Points, in no order, along strands that fork, close into loops and pass close to each other.
(in the rows, 128 means zero)
Two points are linked if the straight distance between their rows is under 136. Some points are linked to none.
<855>: [114 129 146 139 157 135 101 123  48 138 105 157 197 142  81 136 130 130
 157  85  93  64  93 198 112 121 127 192 119 158 133 102 120 128 172 179
 174  83  79 174 124 146 160 125 136 145  91 195 112 177 123  61]
<800>: [125 166 119 134 127 216 134 119 121  98 134 121  95  23 103 129 132 169
 195 197  95 127 167 132 158 136 138  92 108 164  65  73  90 172 144 140
 100  80 117  88 133 124 116 139 114 136 110  96 114 123 111 120]
<1351>: [155 151 124 102 131 102  91 158 148 117 110 143 165 137 128 128 158 111
 142 102 141 135 100 109 118 123 112 112 112 154 154 143 140 166 105 113
 109 158 146 128 159 159 145 149 150 134  86 146 124 123 121 103]
<553>: [139 131 151 125 141  73 140 148 123 144 126 160 200 125 188 100 194 140
 100 105 135 117  96 130 142 128 137  91 138  90 181 173 115  76 117 127
 161 188 107 118 140 144 107  90 104  90  84  85 149 124 115  80]
<858>: [125 142 157 103 123 126 146 116 136 125 115 134 123  93 147 120 149 127
 131 154 138 118 135 121 149 158 129  94 128 120 124 126 130 139 111 119
 115 118 147 118 113 140 132 114 118 125 114 102 109 132 145 142]
<1113>: [132 139 155  62 146  86 208 115 156 111  94 145  73 175 129 133  73 105
 111 121 175 190 147  59 158 149 115 111 131  77 181 156 134 137  88 100
 106 147 140 135 156 104 110 101 156  82 171 119 128 109 181 188]
<259>: [138 183 151 118 125 205 149 103 107  98 136 155  75  30  85 145 126 161
 212 158  80 130 157 129 182 123 140 132 102 190  88  52 103 166 139 176
  93  74 115 108 162 114 117 143 118 124 114  99 104 141 111 103]
<922>: [ 91 100 129 151 154 149 120 125  84 145 128 125 172 127 115 125 155 140
 148 105  84  67 108 205 121 133 113 187 115 143 136 103 134 114 184 178
 168  92  86 171 112 137 165 126 100 145 106 173 112 161 115  91]
<984>: [133 145 141 116 172  90  93 119  84 121 102 172 234 140 127 119 151 144
 150  86 114  77  94 162 108 119 125 127 131 126 159 127 109 112 161 156
 153 121  92 141 137 151 152 108 123 117  90 160 122 146 124  59]
<468>: [108  97  97 165 109 118  80 155 174 174 147  97 176 186 127 177 118  78
 124  56 151 122  95 125  99  91 134 179 144 162 121 151 160 105 143 135
 158 179  89 145 129 171 156 177 122 160 101 236 172 129 121 114]
<1073>: [151 127 107 166  91 144  87 153 133 127 148  86  69 139  94 150  83 105
 110 144 140 154 151 127  89 131 136 152 140 164  79 132 136 169 120 107
 101 111 174 123 120 118 118 155 174 172 164 118 129 114 137 176]
<432>: [ 82 108 162  80 149 109 175  57 125 143 122 151 129 172 147 134 114 138
 109 121 107 107 112 126 127 136 102 160 148  88 135  90 145  72 137 133
 171  98  76 145 100 105 172  92  87 110 168 148 125 156 165 151]
<372>: [120 153 180  63 153 110 176  67 115 115 113 180  65 140  84 131 110 149
 128 142 101 118 148 102 158 158 104 165 144 128 178 101 115 132 141 145
 122  85 119 178 142  87 135  98 134  85 165 115  90 158 166 112]
<795>: [185 158 183  82 146  71 139 119 101 111 108 146 157 145 118 109 134 127
 141 118 147 131 125 107 137 144 113 132 141 113 174 149 141 138 117 138
  92 139 155 150 161 134 135 116 121  86 125 109 121 129 144 103]
<247>: [123 136 120 140  97 144 105 119 122 109 158 109  48 129  63 133  78 150
  97 164  99 148 161 131 105 124 120 192 128 166  85  79 105 174 151  97
 104  81 151 153 124 103 129 145 178 168 202 118 129 134 129 170]
<27>: [197 166 146  80 147  98 106 127 118  95 113 146 150 116  87 108 141 126
 177 105 133 167 123  76 131 102 119 112 112 145 148 150 114 191 108 144
  70 140 188 119 198 148 113 149 135  97  82 111 137 123 107 113]
<1101>: [113 108 104 214  86 129 144 190 155 179 146 113 148 131 190 117 156 116
  69 117 149 116 117 155 124 133 147  92 144 100 159 190 135  63 105 105
 164 205 128 112 116 137  93 127 114 122  84 102 143 110  88 107]
<993>: [138 132 117  49 131  55 151  99 164 107 112 178  75 170 120 130  87 125
 111  98 124 173 138  54 139 108  91 130 130  91 182 130 123 133 104 108
 103 135 115 141 179  95 176 133 169  95 170 160  96 116 166 177]
<1261>: [125 124  99 171 113 145 108 200 158 149 130 120 175 136 140 132 173  87
 133 108 144 109 100 162  90 116 127 128 105 151 140 155 131 132 121 106
 119 183 143 135 131 157 119 145 124 163  77 162 118 103 100  98]
<1250>: [127 142 119 116  92 140 135 113 137 112 146 140  38 117  65 144  95 149
  96 158  85 160 161 112 135 127 111 173 134 149 116  81 106 164 140  96
 106  75 130 146 137 107 159 146 167 155 194 125  98 146 140 179]
<466>: [118 112  78 186 101 202  71 188 153 139 131 109 152 106  95 150 159  94
 167 142 118 128 122 180  84 119 118 123  85 172  85 128 118 174 115 112
 101 153 114 117 118 133 136 136 162 195  96 172 125 108  83 139]
<500>: [114 129 152 114 125 117 171 107 132 129 128 120 118 141 154 124 123 119
  95 134 150 128 134 125 135 165 123 129 149  94 131 139 147 109 112 114
 128 134 134 133 106 129 128 108 123 117 150 107 127 130 159 152]
<926>: [126 123  98 185 101 142 126 191 168 164 142 119 148 130 181 131 165  89
 114 113 157 113 111 149 115 122 145  90 127 127 149 181 140 109 111 107
 134 195 153 116 127 152  96 145 127 141  69 124 132  91  99 104]
<622>: [113 111 119 180 118 157 115 140 103 153 147  99 144 124 120 113 163 136
 134 139 106  80 116 195 109 150 115 162 130 145 125 136 148 124 160 145
 128 123 138 142 111 125 137 136  92 164 118 138 118 142 102 120]
<575>: [103 143 122  91 118 141 155  93 142 115 132 147  65 114 101 137 108 155
 120 167  93 143 137 117 142 136 104 141 135 131 115  75 107 144 131 100
 119  79 110 135 118 101 165 124 143 135 168 121  82 138 153 164]
<413>: [116 159 125 126 133 167 118 134 132 125 128 160 180  61 142 134 185 125
 178 139 110 109 103 157 147 128 120 103 100 155 121 112  99 146 129 155
 115 118 107 107 137 145 132 108 116 141  69 118 127 136 107  84]
<335>: [ 80  91 103 183 134 151 118 125 108 161 138 102 170 117 142 109 170 142
 124 122  93  80 104 204 133 135 119 173 112 131 111 128 133 105 194 150
 146 110  87 144  94 124 138 125  84 153 115 171 120 143  93 116]
<1001>: [160 155 180 120 105 158 168 161  96 117 133 121  68 155  66 133  47 111
  96 169 147 187 171  93 128 167 166 172 138 119 152 156  81 170 134  93
  91  86 181 137 114 107  59 115 171 106 183  71 149 126 176 185]
<692>: [117 140 140  89 134  98 197 121 154 120  97 128  75 165 167 134  84  83
 114 122 179 181 137  69 160 132 135  74 114  81 155 160 137 125  66 102
 127 157 131 119 129 115 100 103 169  93 130 105 136 100 164 177]
<348>: [156 156 107  79 142 104  75 136 144 102 113 175 147 112 114 123 138 122
 163  92 125 153 108  86 140 101  95  92  98 165 138 120 111 188 108 128
 101 136 126 109 185 144 152 153 170 129  89 156 111 116 107 115]
<570>: [103 139  99  81 112 138 130 104 161 117 123 172  60 102 118 151 102 145
 122 148  86 163 130  96 146 124 100  99 120 126 122  68 104 140 106 107
 121  98  88 111 120 108 188 142 157 143 144 134  81 119 151 185]
<1221>: [146 154 134 125 124 178 143 165 132 110  95  99  99  76 138 124 108 111
 146 189 154 161 158 100 167 150 184  62 128 106  91 152 111 142  98 123
 107 113 171  93 109 140  80 125 114  85  96  54 137 118 146 159]
<720>: [102 144 115 160 118 190 133 149 138 116 129 106 142  40 165 117 169 144
 150 191 117 118 141 162 146 132 147  52 119 114  93 130 103 109 125 136
 122 131 128  81  92 131  99 118  98 139  74  90 126 120 106 132]
<997>: [137 167 130 120 135 177 120 135 106 113 137 160 155  54 100 140 171 145
 210 140  99 105 111 155 143 124 117 128  98 180 106  94 103 169 134 168
 106  91  99 122 141 131 134 120 113 145  76 130 109 144 105  77]
<439>: [119 129 107 158 101 153 147 162 164 131 124 120 141  76 198 111 176 114
 106 155 144 138 128 145 152 119 163  41 130 100 132 169 117  93  93 115
 150 175 148 100 114 134  83 118 117 123  76  76 149 117 109 122]
<870>: [123 174 142 118 142 172 139  93  97 111 129 170 112  49 102 138 144 165
 207 144  90 103 132 134 167 125 129 137  97 193 101  65 124 163 132 180
 116  79 109 131 149 119 117 123 109 125  92 110 101 148 101  81]
<737>: [147 147 107 105 115 144 109 153 156 101 125 139  56  92  86 140  90 119
 128 157 124 177 171  94 146 124 131  97 130 152 102 111 113 171  91 100
 103 105 150 119 147 140 139 155 174 149 131 107 101 113 132 169]
<1185>: [109 118 133 114 126 132 118 100 117 136 117 125 129 137 125 135 131 141
 126 115  94 109 115 143 124 143  99 149 127 149 113  98 140 138 139 137
 130 104 105 143 118 134 177 132 121 162 135 156 102 155 142 140]
<506>: [143 147 142 122 110 153 157 155 121 103 125 109  63 134 102 142  59 107
 102 167 161 172 172 109 137 172 152 123 148 109 129 162  99 154 101  97
 104  88 174 126 106 115  85 117 169  99 172  88 124 120 172 199]
<422>: [150  85 154 189 136 101 149 140 118 152 160  89 144 187 126 123  94 101
 100 110 159 124 130 143 132 160 106 199 186  81 151 157 194  40 138 133
 158 144 114 131  96 150 110 144  63 110 217 125 158 144 130 146]
<183>: [160 148 173  83 163  53 151  92 106 110 109 160 176 146 163 105 157 137
 128 106 147 133 113  95 135 137 115 100 139  98 175 156 132 116 116 135
 124 161 135 136 157 129 134  94 120  79 129 114 134 124 145 104]
<1140>: [135 121 124 142 106 137 128 125 113 134 182  69  60 167  87 135  57 127
  69 148 133 153 167 124  91 141 130 207 159 137 104 114 128 146 143  97
 109  80 165 137 115  91  90 131 154 133 241 126 170 133 144 179]
<81>: [100 105  90 167 106 168 136 149 175 129 121 100 119  83 202 136 149 127
  97 173 141 142 141 144 134 102 181  30 113 106 111 148 120  95  95 107
 166 185 123  95  94 127  89 115 128 138  87  85 141 107 118 140]
<491>: [122 153 138 106 172 105  91 100  57 109  95 171 183 150  81 125 111 151
 152  72  93  98  93 167 105 108 118 177 105 156 155  80 101 150 163 156
 174  79  65 163 156 147 189 132 157 151  99 203 111 177 141  69]
<633>: [141 175 130 100 121 168 128 124 138 102 119 143  70  61  90 138 109 143
 145 178 113 160 167  94 163 141 139 102 132 148 105  99  93 170 116 118
  86  83 148 114 138 136 129 143 144 123 126  97 106 127 149 154]
<465>: [120 129 207  98 161 125 196  51  90 127 125 173  81 147  77 121 100 149
 136 142  98  95 147 126 139 161 129 191 142 151 167  88 140 109 154 164
 158  84 112 198 125  84 120  96 135  82 184 104 100 163 159  95]
<568>: [137 162 112  97 146 129 127 136 155 117 130 154 222  72 186 109 195 141
 143 108 151 134  95 116 140  96 129  62 112 128 130 130  79 129 121 147
 124 169 127  97 169 140  99  98 111 105  60 102 160 108 109  73]
<789>: [128 104 133 146 125 163 155 116 112 124 170  57  74 168 126 127  66 132
  83 156 165 134 163 140 101 159 124 190 158 103 127 131 135 123 141  99
 113  82 154 131  93  82  76 109 126 105 244 124 165 127 155 191]
<1288>: [151 154  93  75 130 126  89 128 158  89 112 172 114  71 106 131 139 137
 159 109 116 170 127  81 157 100 110  74  94 147 113  94 101 188 101 127
  91 132 121  94 181 153 147 141 163 131  93 130 110 116 101 129]
<83>: [118 169 136 104 115 184 163 117 126  98 119 135  74  61 113 133 112 142
 154 202 117 145 165  98 175 149 150  75 129 125 100  98  93 152 118 119
 112  87 136 103 106 113 116 121 127 101 130  80 119 124 156 157]
<853>: [128 111 129 169 101  95 146 170 143 159 146 143 168 133 188 102 181 125
  76 108 141 112 115 149 135 130 142  99 144  87 181 191 127  64 108 112
 176 204 106 117 132 146 101 110  96 107  81  83 141 126 102  92]
<436>: [ 88  87  77 178  93 154 112 126 197 173 161 115 101 177 186 191 116  65
  99  68 181 134  98 110  97  38 171  86 116 158 112 132 146 121 122 102
 172 198 103 112 126 127 127 136 161 165  62 164 155  70 116  98]
<760>: [ 79  96 136 172 104 153 178 115 125 136 134  97 104 114 192 112 156 156
  98 176 141 115 149 159 138 151 143  91 130  62 102 152 124  58 127 111
 158 126 125 101  76 106  98  81 103 114 155  75 137 129 121 187]
<674>: [ 91  88  64 216  99 158 111 159 149 149 140  67 129 126 177 113 151 157
  92 150 128 108 140 175 102 131 149  97 126  93  98 169 144  92 142 103
 136 157 142  94  95 115  96 120 106 139 138 117 141 103  91 148]
<569>: [118  98  98 198  92 142 126 162 131 145 145  68 120 137 161 128 125 139
  90 136 150 116 136 158 111 148 146 137 145  99 114 177 165  98 120  96
 127 139 154 108  93 136 112 137  98 134 152 115 144 105 116 137]
<50>: [ 65  71 144 173 120 130 152 105  94 161 143 123 139 119 166 106 175 174
 123 146 102  71 129 202 137 143 125 147 126 113 124 140 132  54 163 154
 169 117 100 128  86 122 119  92  73 122 129 107 108 157  97 125]
<1044>: [109 141 105 123 124 177 108 145 151 120 131 149 175  76 146 145 177 121
 152 142 125 133 103 147 137 121 132  81  92 153 111  98  98 163 118 120
 113 141  97 101 124 148 140 121 137 157  78 141 117 115 112 107]
<1294>: [125  85  88 178 138 147  86 139  95 167 160  53 151 160  63 115 134 149
 136 113  98 114 116 178 107 124 127 238 126 156  84 116 140 151 189 139
 124  96 132 158 106 112 132 166 122 194 175 194 161 153  98 126]
<145>: [129 136 142  92 150  98  95 107  92 123 101 149 150 151  86 138 123 150
 129  89  89 118  98 150 127 128 104 177 121 157 125  82 123 150 144 139
 139  81  82 164 146 137 188 143 141 166 114 179  99 171 138 112]
<175>: [111  75  72 197 142 166  84 150  97 166 147  57 171 155  75 122 154 142
 150 114  97  94  99 208 108 133 125 227 122 137 108 131 146 133 188 155
 142 112 105 162 113 116 136 152 111 167 154 217 157 146  96 118]
<1133>: [ 85 113 136 157 108 165 161 113 118 110 122  94  95  79 191 118 160 169
 127 206 127 123 152 148 154 132 167  51 118  77  86 133 101  75 121 121
 158 132 125  81  71 103 101  86 111  98 134  68 133 142 125 183]
<610>: [151 141 120 137 117 149 153 176 140 113  99 114 114 106 168 134 116  88
 129 144 171 163 146  93 163 125 199  42 121 109 120 172 136 130  84 121
 122 148 183  94 127 153  66 132 127  93  84  73 153 101 136 136]
<473>: [145 110 120 127 114  74  95 151 160 144 117 123 174 212 146 138 132  95
 110  48 166 122 110 110 100 101 119 147 145 145 147 152 172 109 120 116
 143 181 122 145 138 168 148 152 150 151  99 187 138 111 132  93]
<176>: [167 158 116  61 172  59  98  93 114  72 104 202 132  99 104 118 123 164
 155  99 105 185 119  55 149  88  89  98 115 147 151 132  87 176 137 150
  91 107 143 130 210 114 176 155 149  80 138 151 115 127 105 131]
<1300>: [147 130 174 144 117 146 144 106  68 134 156 107  86 119  62 103 113 143
 132 154 105 107 138 172 121 140 142 200 130 159 126 119 135 152 157 136
  89  87 170 175 103 106 115 147 142 154 159  82 121 155 132 110]
<716>: [149  75 151 173 149 127 117 119  60 166 161  92 138 154  70  87 112 146
 128 134 115  77 118 191 112 146 121 224 164 124 143 126 177  97 180 152
 139 115 149 175 113 123 123 162  84 129 168 119 131 158 106  96]
<419>: [141  89 140 186 135  92 115 161 121 169 159  97 162 185 122 118 115 121
 102  94 133 107 124 140 126 146 112 205 186  90 154 148 195  54 151 138
 157 152 113 135  94 161 130 166  62 114 178 150 162 145 118 114]
<830>: [139 164 166  53 157 101 178  80 139 106 102 190  67 129  82 133 110 147
 125 141 109 159 156  73 173 146 103 142 142  88 191 114  83 149 121 126
 104  99 112 160 159  96 134 101 130  72 162 126 100 141 160 149]
<1329>: [ 93 121  87  53 102 108 139 112 156 115 122 197  69 133 138 135 104 136
 120 123  85 175 111  66 136  91 108  99 113  92 155  77  97 111 100 113
 115 105  87 116 145  91 204 144 141 124 152 146  75 105 161 183]
<835>: [147 111 108 165  94 144 107 135 137 144 158  67  66 170 106 141  63 120
  91 135 147 151 160 115  89 128 125 173 160 143  80 138 148 149 125 106
 116 105 162 111 113 107 113 143 151 148 196 140 148 109 140 176]
<522>: [111 118  81  43 115  75 135 106 171 108 117 190  77 159 158 140  91 125
 122 104 115 182 115  51 133  81 103  98 107  78 161 111 122 130  90 116
 114 131 105 117 159  89 186 143 167 123 153 149  89 103 154 183]
<316>: [138 139 104 121 123 154 100 159 175 105 112 139 116  87 143 135 127  91
 135 138 155 160 137  88 136 111 151  50 101 157 114 115 126 169  87 122
 122 152 150  90 147 164 106 141 163 147  72 119 123  91 119 131]
<224>: [137 125 151 119 159  81 105 124  89 133 109 145 186 168 120 115 141 127
 127  88 125  84 106 157 109 127 109 150 138 123 159 125 153  98 157 145
 150 132 115 158 121 153 157 135 113 132 116 163 122 157 146  78]
<775>: [143 143 147 105 148  79 144 132 126 123 119 152 185 135 182 108 172 133
 114 105 149 118 119 107 143 133 135  84 128 100 163 174 126 112 111 132
 133 172 143 138 146 144 126 105 116 100  97  95 141 121 119  82]
<828>: [178 138 164 133 129  98 101 155 106 136 140 116 148 143  76 119 141 119
 140 112 122 112 107 145 102 140 112 169 138 139 149 153 149 137 118 128
  99 147 160 152 129 154 140 150 127 153 100 115 117 139 131 101]
<1259>: [158 143 145 139 102 139 138 164 135 107 127 118  78 128 111 137  92  97
 113 156 158 155 153  99 129 150 159 112 134 121 127 164 135 161  94 111
 105 116 178 124 121 138  87 138 159 130 135  88 127 113 154 156]
<779>: [165 147 148  98 192  45  97 124  90  97  90 169 233 169 133 103 143 154
 146  83 134 123  96 113  96 102 106  97 119 152 171 145 115 142 156 135
 137 161 129 141 171 142 160 132 149 110 108 170 145 124 118  73]
<158>: [ 89 122 143  49 132  90 189  75 155 130 120 163 108 163 166 138 108 117
 101 116 130 159 111  86 120 121  98 117 132  58 154 106 130  88  96 104
 156 146 102 124 136  95 166  93 136  97 151 129 124 127 178 176]
<339>: [158 141 169 129 138 123 114 125  87 138 128 123 119 130  79 120 129 139
 139 133 110  97 120 152 122 153 124 171 133 136 137 125 143 137 143 136
 109 106 159 171 122 140 141 128 123 143 130 105 110 154 132 102]
<434>: [117 130 134 142 106 157 135 138 140 117 127 121 132  81 159 132 153 129
 122 172 127 112 138 148 134 158 140  85 118 126 109 142 123 126 118 120
 126 131 137 106  97 132 122 118 112 136  98  94 120 122 123 141]
<581>: [115 105 131 158 114 121 160 121 141 149 152  83 121 159 176 130 114 117
  91 135 154 118 132 147 127 168 125 139 151  89 123 160 169  69 117 113
 136 128 135 115  96 128 115 111 109 125 178 110 144 125 136 161]
<741>: [168 144 139 112 114 102 125 149 144 116 118 132 115 147 121 127 122  96
 126 117 159 153 137  95 114 132 127 104 130 135 132 157 147 162  92 111
  96 139 173 129 146 146 128 146 158 137 108 113 115 115 138 126]
<670>: [107  85 107 170 105 109  93 126 190 176 141 110 143 206 146 180  99  74
 126  30 178 134  95  89 106  68 156 157 149 172 108 138 176 115 132 128
 165 187  86 129 144 165 154 179 151 156  90 222 158  97 121  95]
<1168>: [151 191 135  92 192 104 115  95  98 100 115 183 217  86 150 110 167 154
 187  97 117  91  99 124 137 110 124 105 116 144 123 129  86 122 150 192
 119 122 121 109 177 129 116  99 101  81  91 121 136 131 104  48]
<248>: [138 173 114  99 176 120 116 109 136 115 126 177 218  65 169 113 186 148
 160 112 124 110  89 123 153  93 121  78 109 148 124 107  72 124 139 176
 119 137 104  98 172 128 111  88 114  94  69 126 153 124  98  65]
<572>: [140 114 137 130 130  89 106 145 133 149 124 112 184 191 137 132 130 116
 100  70 141 106 115 143 109 125 116 168 153 119 148 141 175  94 143 139
 163 164 114 148 118 168 157 143 105 136 132 171 145 151 149  98]
<535>: [122 100 131 157 118 125 145 135 123 139 154  68  93 162 152 136  76 107
  89 136 163 133 149 127 111 167 125 160 160  94 119 157 159  91 118 104
 132 109 150 128  90 114  96 110 119 115 207 117 148 110 150 172]
<364>: [ 80  93 136 173 119 122 159 110 117 152 145 108 131 127 172  97 178 156
  99 148 121  90 144 176 132 151 131 120 139  86 115 149 133  56 143 130
 158 132 114 103  83 116 119  91  84 109 150  91 128 143 110 154]
<831>: [ 96 116 152  50 156  94 175  60 123 120 117 179 104 159 122 140 110 146
 113 123 102 119 105 108 120 130  88 160 135  96 154  68 123  93 134 129
 175  89  74 149 129  81 193 102 115  99 166 148  97 162 176 148]
<571>: [151 135 126 138 122 110 104 171 130 134 127 132 184 140 125 131 165 102
 130  93 141  99 102 140 106 133 114 133 119 147 151 162 141 134 106 112
 111 162 149 137 137 154 131 151 132 155  77 135 125 121 122  93]
<903>: [134 175 161  93 144 111 149  97 109 123 111 164 132  97 128 123 149 147
 159 140 114 102 119 114 155 142 123 113 114 127 126 113 119 146 118 157
 105  99 143 139 131 128 123 104  99  98  97 100 112 151 131  97]
<817>: [154 141 167 156 112 146 130 135  92 124 153 100  72 128  67 116  99 130
 113 168 117 129 153 141 113 150 141 185 134 139 123 124 109 161 147 120
  84  95 191 162 118 111 101 126 151 155 172  73 122 146 147 138]
<498>: [105 122  83 154 113 192  93 174 165 131 130 121 150  89 139 150 146  98
 148 152 127 136 110 153 109 112 120  89  87 165  99 116 119 161 109 106
 120 154  91 105 106 148 140 131 157 184  87 160 118  97  96 132]
<621>: [120 104 201 117 156 127 179  61  74 151 126 149 105 148  98 109 110 138
 134 136 107  71 144 163 139 163 119 181 159 126 155 114 163  89 154 166
 161  90 119 176 101 106 117 106  99  91 178 102 107 167 137  97]
<209>: [129 149 118 153 115 215 143 137 140  97 126 108 128  27 127 120 143 156
 177 197 113 111 164 151 152 134 146  64 107 149  74 100 104 144 135 145
 101 117 135  90 102 131  97 129 110 129  92  92 133 118 107 126]
<1188>: [134 133 100 114 125 121 114 151 178 121 124 144 129 134 177 127 139  93
 123 109 178 146 125  80 140  95 149  52 102 141 139 151 147 150  86 116
 126 168 141 107 144 149 111 136 160 138  75 128 127  89 122 111]
<232>: [ 95  96  81 145  94 116 100 129 189 160 140 127 144 185 180 172 113  86
  98  55 172 131 100 103 100  72 146 109 119 157 126 144 151 123 111 113
 162 184  95 114 142 151 144 140 158 165  81 185 142  95 120 104]
<1084>: [139 110  88 184  99 155  58 152 148 139 148  78  92 144  80 159 110 105
 122 108 127 153 144 134  67 104 117 169 132 178  60 133 142 185 126 113
 112 127 144 110 134 129 125 171 190 198 149 156 126 109 108 154]
<57>: [111  95  87 178 118 125 100 149 156 180 140  75 178 176 135 161 133  98
 115  82 129 115  95 158 109 117 130 191 156 152 106 152 159 102 162 130
 151 151  95 148 113 154 154 174 100 163 129 229 171 132 116 124]
<487>: [151 191 160  82 167  95 143  69 104  98 112 184 165  92 146 116 152 154
 184 117 110 112 121 100 157 125 129 103 126 125 130 117  96 132 136 193
 112 106 136 116 170 116 117  88  84  71 115 100 133 135 118  69]
<598>: [ 90 143 125  34 147  86 173  64 132 112 110 188 106 147 155 130 118 152
 134 129 105 141 107  76 132 115  97 111 120  66 157  83 100 107 110 118
 152 124  83 130 144  73 185  87 118  93 150 125 106 140 177 156]
<970>: [ 93 101  69 196 107 173 119 162 160 129 127  81 125  92 189 131 147 142
 101 190 132 123 148 173 115 126 166  45 114 114  84 156 120 106 130 111
 145 160 118  93  89 116  93 115 122 139 108 106 144  95 106 146]
<684>: [133 131  89 126 109 151  89 147 163  90 110 128  41 103 114 156  71 101
 111 172 129 173 174  83 124 107 148  73 113 157  84 115 128 171  88  98
 108 122 142  98 128 142 122 165 194 148 129 100 106  91 137 178]
<1065>: [152 132 122 101 132 103 149 145 161 111 102 132 124 132 170 115 123  87
 128 123 180 162 131  63 161 114 170  51  99 114 149 157 140 155  88 122
 116 168 176 101 153 142  86 128 138 103  87 105 137  96 128 126]
<1034>: [129 165 128 125 126 200 149 142 126  88 100 107  75  55 133 134 101 139
 146 221 133 155 185 101 173 153 172  62 133 121  80 120  93 144 112 127
 117  93 146  96  97 131  86 127 113  73 122  76 137 121 148 172]
<656>: [113 111 114 151 105 148 109 128 121 146 141  88 131 125 126 125 134 136
 120 137 123 107 125 157 111 145 114 154 125 145  94 130 152 138 142 114
 118 111 136 137 106 123 142 134 118 174 146 144 120 141 131 148]
<679>: [158  83 153 182 141 116 106 151  83 169 157  93 159 176  71  97 111 121
 122 110 117 103 116 167 121 142 118 215 171 105 146 132 190  83 161 148
 150 137 135 170  92 145 130 165  76 129 177 134 153 167 117 101]
<212>: [117  84 167 133 153 102 175 102 134 149 138 116 133 175 149 128 110 108
  93 107 150 119 129 139 136 161 104 179 168  71 158 127 169  35 125 131
 175 138 102 129 100 136 124 112  71 104 205 125 166 143 148 151]
<391>: [124  86 140 122 151  76 132 114 121 153 132 123 189 186 156 132 124 118
 102  82 124 108 103 147 120 128 121 174 165 101 154 111 165  49 149 143
 196 147  74 144 113 163 156 125  78 116 159 164 161 165 154 120]
<527>: [121 131  80 153 110 182  85 162 176 103 107 111  78  79 129 151  96  99
 134 168 151 156 161 119 112 118 149  50 105 168  84 128 129 169  82 101
 127 140 127  89 124 158 115 158 178 164  97 122 121  79 112 148]
<74>: [ 89  76 160 116 156  91 164  79 114 155 134 119 152 179 152 128 120 128
 106 109 125 106 112 147 133 142 115 177 156  81 137 105 163  38 140 143
 198 126  87 143  99 127 159 108  62 108 191 143 145 170 147 151]
<92>: [128  86 181 143 150 131 158  84  55 165 146 119 122 162  74 109 103 135
 128 125 113  82 128 172 127 152 121 216 154 140 147 102 164  91 170 158
 156  91 134 191 101 116 128 129 101 110 184 123 118 170 130  98]
<705>: [157 152 175 135  95 139 148 139  85 119 148 113  61 124  55 116  73 127
 103 179 128 167 170 113 113 157 156 183 136 130 134 135  86 165 151  98
  83  85 198 143 114 104  75 128 154 129 183  71 148 136 152 167]
<397>: [126 134 112 124 118 150 123 154 166 131 134 141 172  80 192 115 190 121
 124 128 145 130 120 128 141 111 152  52 113 123 140 136  98 119  97 119
 140 173 129  99 132 143  92 113 116 133  60  96 139 107 106 100]
<244>: [109  87  70 201 125 152  96 149 140 179 152  57 175 150 124 135 143 131
 126 103 117 101 109 184 114 121 124 195 136 124  97 144 148 111 176 137
 146 138 118 143  97 136 145 159  87 166 148 213 169 134  99 131]
<1119>: [199 179 179  65 169  70 123 103  93 101 104 164 134 121  91 116 145 142
 159 119 118 145 141  89 137 125 117 127 133 142 163 140 120 173 127 156
  78 125 163 135 187 125 132 124 124  84 108 121 125 149 124  98]
<1227>: [ 64  86 121 186 125 157 140 112 102 159 148 123 156  94 150 108 191 175
 147 152  88  63 118 201 138 144 124 142 112 126 122 129 120  90 183 162
 159 119  80 122  93 111 120 101  81 137 105 129 112 150  80 110]
<836>: [129 149 143  48 147  87 180 102 145 103 103 173  66 139 102 134  95 137
 117 133 135 183 154  58 164 138  95 124 135  85 185 130 101 144 113 109
 102 120 136 148 160  93 141 117 160  85 172 131 113 120 165 179]
<1292>: [127  80  73 175 112 166  64 137 111 146 154  49 119 146  86 119 127 150
 140 130  99 112 135 169 100 117 128 202 112 159  72  97 125 173 166 120
 106  82 131 129 110  97 131 140 142 199 184 181 140 122  99 142]
<1215>: [135 113  81 195  87 183  60 195 154 136 135  85 106 131  96 160 127  82
 145 126 139 135 140 154  63 100 134 123 109 182  76 136 133 180 117 100
 115 150 140 106 129 139 114 154 187 190 113 147 114  90  95 148]
<303>: [128 114  98 150  93 157  84 135 102 122 158  79  78 133  78 125 102 163
 122 150 102 141 141 159  95 128 119 185 113 165  66  86 116 177 164 108
 100  90 145 133 125 102 126 147 165 195 194 137 131 135 113 158]
<717>: [101 134 135  73 130 106 195  96 165 117 110 157  90 139 169 138 108 121
 120 151 149 164 128  81 142 128 129  78 117  70 141 119 115 112  76 108
 141 150 117 116 123  97 117  94 140  94 139 104 120 122 174 181]
<62>: [139 104 132 111 136  53 111 146 147 120 117 157 187 210 175 124 120 115
 108  53 174 118 103  89 105  93 123 112 121 146 170 156 168 116 126 123
 156 198 127 140 166 148 134 143 154 127  90 177 151  97 115  85]
<1251>: [156 163 149  89 183  74 101  97  93 105  92 172 208 141 127 115 151 143
 153  89 109 105  94 115 112 103 110 106 123 139 149 125 111 140 155 147
 141 125 107 131 171 130 169 111 134 116  99 163 120 136 129  67]
<216>: [160 126 140  92 157  39 108 135 123 103 102 144 200 188 163 105 138 134
 126  82 167 137 106  84 107 107 106 105 127 136 179 166 152 138 125 126
 129 183 144 144 173 137 151 136 156 116 106 160 139 107 123  88]
<154>: [189 179 148  80 134 133 111 123 126 102 112 144 141  90  89 117 152 130
 181 116 130 173 146  85 154 112 146 107 118 142 123 125 100 189 115 173
  73 125 183 107 189 141 100 146 105  82  72  93 136 123 113 115]

A fork is a point with three links, a tip a point with one. Leave the first point through the second and follow the links. Name the first fork or tip that comes.
<303>, <1292>: <436>
<1215>, <466>: <858>
<1044>, <498>: <581>
<74>, <212>: <836>
<465>, <621>: <74>
<795>, <183>: <571>
<1101>, <853>: <154>
<339>, <1300>: <1351>
<922>, <855>: <335>

How many points has the smallest loop of links through each point below? Write - if it is on no loop.
<1044>: 21
<62>: 8
<432>: 19
<656>: 8
<1351>: 11
<1168>: 14
<1034>: 11
<1227>: -

A piece is all that can be reached along the links. How many separate loops has the piece of each point below (a circle has one, a figure eight two, a Y none), and how many tips (points with one link)?
<1329>: loops 2, tips 1
<506>: loops 1, tips 2
<581>: loops 2, tips 0
<760>: loops 1, tips 1
<1065>: loops 1, tips 0
